Each scene shows the same named points in several views. A view is turned or mirrored, and shifted as a whole, has a little noise and may leave points out.

Scene 1
View 1
J_972: [ 10 -16  12  -6  10 -28  15  -2   6 -11 -19 -16   7   8  21   1  15  -9
  13 -25  -4 -12  19   9]
J_934: [ -4  -8   9  -6  -4 -25   8  -8  -6  12 -16 -18 -25   7  12  14  12 -27
  12  -7   3 -40  -6  -3]
J_384: [  1   0  11 -10 -14 -31   4 -12 -19   5 -28 -22 -35  11   3  29  20 -34
  22   1   8 -40 -33 -13]
J_816: [-15  -7   8   8   0  -5  16 -13  -8  26  -8 -13 -27  10   8  12  17 -19
   9   9 -10 -29 -15  -6]
J_322: [ 17 -16  -2   7   0  18 -17   1  -8 -12  17 -10 -15   2   7  -4  21 -12
  24  22   7  -8  15   5]
J_495: [  8 -13   2   1   0  -6  -2   0  -5  -5   3 -14 -14   4  11   2  15 -16
  17   4   3 -22  11   3]
J_817: [ 21 -23  12 -13   2  -8 -13 -20   4   5 -15 -22 -22   6  17   4  13 -13
  29  -3   7 -23   2   5]
J_706: [ 13   2  -3  10 -15  12 -11   4 -27 -22  10 -10 -25   6  -6  13  33 -24
  27  33   8 -11 -18  -8]
J_16: [  2  -6   2   9   1   3   6   0 -12  -5   3  -9 -11   7   6   3  25 -13
  16  11  -3  -8  -1   1]
J_698: [ -3  -6  17  -9   5 -51  35  -7   0  -5 -43 -20   5  16  20  18  20 -17
   9 -38 -11 -20  -7   1]
J_926: [-13 -19  14   2   8 -11  17 -21   6  37 -14 -18 -21  11  19   5   9  -9
   7  -5 -13 -30  -2   0]
J_617: [ 17  -2   6 -13 -10 -37   2  -2 -17 -27 -25 -20 -16   8   5  21  25 -29
  25 -12  13 -24 -12  -3]
J_970: [  7 -11  10 -14  -4 -31   2 -10  -5   3 -20 -20 -25   6  13  16  11 -27
  18 -11   8 -38  -3   0]
J_632: [  7  -9  11  -5   0 -30  15  -6  -7 -10 -23 -19  -3  11  13  13  22 -16
  16 -15  -3 -15  -6   1]
J_622: [  1  -7   7   1   1 -21  14   3  -6  -8  -9 -13  -5   7  12   7  19 -18
  11  -9  -2 -19   5   3]
J_355: [ 19 -18  17   1   6  -7   8 -19   1  -7 -24 -21   2  16  15   8  29   0
  26  -3 -10   5 -13   4]
View 2
J_632: [ 12  26   9  10   4   9  -7 -10 -25  33  15 -12  14   7  22 -12  17 -20
  -6   6   8   4 -11   9]
J_495: [ 11  15  -4  11   3  -8  -4   3 -10  23  17   9  13  16  31   2  -3  -4
  -9  22  -7   6  -5   9]
J_970: [ 24  22  -4  11  -9   4 -14  -8  -9  17   5 -12  23   0  30   5  13 -27
  -1   7   4  10  -1  14]
J_698: [ 19  49   9   8   6  18  -4 -19 -42  32  14 -28  22   4   9 -17  40 -31
  -1   6  14   2  -3   5]
J_622: [ 12  24   3   9   3  -1   0  -5 -19  28  20  -4  15  12  19  -7  14 -11
  -3  21  -2   2  -7   4]
J_16: [  5   7   8   5   6  -8   4  -3  -7  24  21   6   5  20  25  -8   2   7
  -3  19  -9   2 -11   9]
J_972: [ 11  42  -7  14  14   4   0  -1 -43  37  16   0  23  17  23  -7  11 -15
 -15  15   9   6  -5   4]
J_926: [ 26  28  -2  -3   0  -4   8 -12 -21  -4  11 -14  19  16  27   4  24   9
   0  -1  -4   6  19  17]
J_617: [ 13  14  11  17  -8  11 -23  -9  -5  40  11  -8  15  -4  23  -9   7 -39
  -2  11   9   6 -24  10]
J_706: [  2 -21  21   7  -8  -9 -11  -1  24  29  22  12  -6  11  28  -8 -16  -1
   2  22 -11   3 -30  15]
J_816: [ 22   9   8  -4  -3  -8   5 -17  -2   0  14 -14   9  12  22  -1  21  11
  10   7 -11   1   7  16]
J_934: [ 26  19  -2   7  -8  -1  -8 -10  -4  11   8 -13  20   2  23   4  19 -16
   6  13  -4   8   4  12]
J_817: [ 16  13  -4  10  -3  -5 -10   2 -15  11   6   7  16  17  46   9  -8  -2
 -16  -7   5  14   2  22]
J_322: [  2  -4  -1  12   3 -16  -1  12  -2  24  21  26   6  25  41   3 -23  11
 -14  21  -9   7 -14  11]
J_355: [  3  18  20   5   9   6  -2 -10 -34  30  17  -2   5  20  32 -18   4   5
 -15 -14  13   4 -13  16]
View 3
J_495: [ 17   0 -11   5  17   8  -8 -10  -2 -13 -12 -12   2  -7   0  -1 -14 -15
   8 -15 -15  12 -15   3]
J_816: [ 12  10 -27  -2  -7   1  -3  -1 -29 -19  -1 -13  14   7  -8 -23  -7 -17
  -5 -12  11  17  -8  -6]
J_970: [ 13  -5   0 -11   2   1  -7  -4 -12   3  -2 -20  -2  -6  -4   0   8 -23
  13  -3   2  -2   2   1]
J_972: [  4 -12  -9  10  21  19 -21  -3   8  -1 -22 -12   2  -8  -7  -7   0 -11
  16 -13 -17 -18   0 -23]
J_706: [ 23  14 -19   7  -2  18  11 -15   7  -3   3 -16   6  -3  13   3 -29  -6
 -14  -1 -15  43 -17  32]
J_622: [  3  -2 -15  12  10  18  -8  -6   9  -1 -11 -15  -2  -5  -5 -12 -12  -7
   7  -8 -17  -1  -1 -11]
J_632: [  6  -5 -13   4   3  22 -11  -2   6   8  -6 -17   2  -3  -4 -10   3 -10
   4   0  -5  -7   6 -11]
J_322: [ 28   4 -15  12  25  13 -10 -15   1 -18 -19  -9  10  -9  10  10 -27 -12
   0 -17 -26  29 -29  16]
J_384: [ 13   2  -6 -18 -21   5   8  -2 -16  12  17 -24  -1   1   0  -6   9 -21
  -2   9  16  10  11  13]
J_698: [-10 -11 -13   3  -3  23 -13   6   4  14  -4 -21  -2   1 -16 -25  16 -11
  11   3   3 -30  23 -34]
J_617: [ 10  -3   0  -5  -4  18   2  -6  13  22   3 -23  -8  -8   4   2   3 -13
   5   9  -8   1  10  12]
J_926: [ 14  -1 -21  -3   5  -2 -21   2 -35 -20 -11 -10  19   5 -15 -19   7 -23
   3 -14  14   0  -8 -19]
View 4
J_355: [  7  31  22  20  18  25   0   1  21 -11   7   5  11   5  21  36 -10   3
   0 -38 -10  -8  16  12]
J_816: [ -5  19   8  23  40   7 -13  -3  -7 -23  21  12  12  -4  -8   6   5   4
   4  -9   1   1  -8  24]
J_926: [  0  37   9  21  37  12 -12  -9 -25 -18  24  12  16  -7 -11  12   3   6
  -7 -23  -1  -1  -3  37]
J_632: [  2  31  13  16  13  25   5   5   4  -7  37  18   5   7   9  29   4  -8
   5 -27 -12   6  15  15]
J_622: [ -2  26  22  12  10  22   6   2   2 -14  39  11   9   3   9  19  10   0
   4 -15 -15  13   3  20]
J_384: [ -5  18 -15  23  29  10 -14  11   1  -5  34  34 -10  11 -14  12   5 -17
  30 -11  -2  -1  11  11]
J_970: [ -4  32   2  16   9  18  -6   3 -13  -1  39  26  -1   7 -11  17  12  -8
  19 -16  -9   6   9  28]
J_16: [ -7  18  29  13  11  16   0  -2  10 -18  20   3  11   3  15  11   7  10
  10  -4 -10   5  -8  19]
J_817: [ -5  41  14  15  -7  20 -10  -6 -10   4  13  14   4   9  -2  21   5   7
  18 -22 -11  -8   5  39]
J_972: [  2  47  30   7 -10  32  13  -4 -11  -3  45   7  11   3  13  33  10   3
  -7 -28 -22  12  11  33]
J_322: [-14  20  39   9 -18  13  -3  -4  11  -9   7  -6   8   8  15   6  13  23
  23   4 -13  -4 -18  31]
J_934: [ -5  29   2  17  22  13  -8   2 -14 -10  39  23   2   2 -10  10  10  -6
  12 -13  -7   6   3  25]
J_495: [ -8  28  27  10  -2  17   1  -1  -1 -10  27   6   8   6   6  12  13   9
  13  -6 -13   6  -6  29]
View 5
J_970: [ 23 -12 -12  -1  32 -20  18  -6  12 -19  20  24 -10  15 -13 -11   8   1
 -12 -42 -20  -2  17 -12]
J_495: [ 17  -8  -2  13  22 -10  14  -4   9 -35   7  18   1   7  -9 -27   9  -5
  11 -17 -20  -6  12 -21]
J_622: [ 11  -9  -6   3  24 -12  21  -2  13 -17   8  15   1  15 -19  -8  15  -4
   9 -14 -12  -3  15 -15]
J_632: [ 14  -6   0  -4  28 -14  24  -6  19 -13  14  15  -7  18 -20   1  16  -1
  -4 -19  -9   5  11  -6]
J_934: [ 20 -20 -24  -7  30 -12  11  -8  13 -18  15  21  -4  14 -14 -13   6  -5
  -6 -39 -16  -1  21 -18]
J_972: [ 10   4   5  -3  28 -22  42  -7  19 -29  14  21 -10  26 -30  -5  18  -2
   7  -3 -12  -9  11 -18]
J_384: [ 27 -26 -18  -7  29  -8  -3  -5  12   2  20  15  -4   8  -3  -5   5   3
 -23 -54 -13  13  15  -1]
J_16: [ 14 -15  -6   2  20   7   3  -7  10 -22   0   9   6   5 -10 -17  10  -6
   9 -11 -13   6   8 -17]
J_355: [ 19  -2  17  -9  31   9  18 -20  23 -27   3   8 -14  12 -16  -7  13  -2
  -7   2  -8  14  -5  -7]
J_698: [  8  -5 -11 -23  34 -21  43  -8  26   2  22  19 -13  33 -36  20  20   2
  -8 -17   0   3  15  -7]
J_706: [ 22 -18  10  29  12   9 -19   4   1 -18  -2   0  14 -13  11 -29  12  -2
   9 -26 -22  12   2  -3]
J_617: [ 21  -7  11  12  26 -23  15   5  12  -2  22  13  -6  11  -8   0  19   8
  -9 -39 -16   6  10   6]
J_926: [ 19 -20 -35 -28  32   4  16 -24  19 -32   7  24  -9  18 -21 -20  -1 -12
  -5 -20  -9   0  17 -31]
J_816: [ 18 -28 -34 -17  27  12   0 -14  13 -20   0  14   3   6 -12 -18   1 -13
  -2 -24 -10   7  17 -23]
J_817: [ 29  -3   8  -1  31 -11  16 -21  17 -44  15  22 -19  12  -8 -28   3  -3
 -12 -27 -22   1   8 -17]

In a view up to two points have been moved. Name them for each view, in the order of its rows, or write none.
view 1 => none
view 2 => J_817
view 3 => J_622
view 4 => J_355, J_972
view 5 => J_16
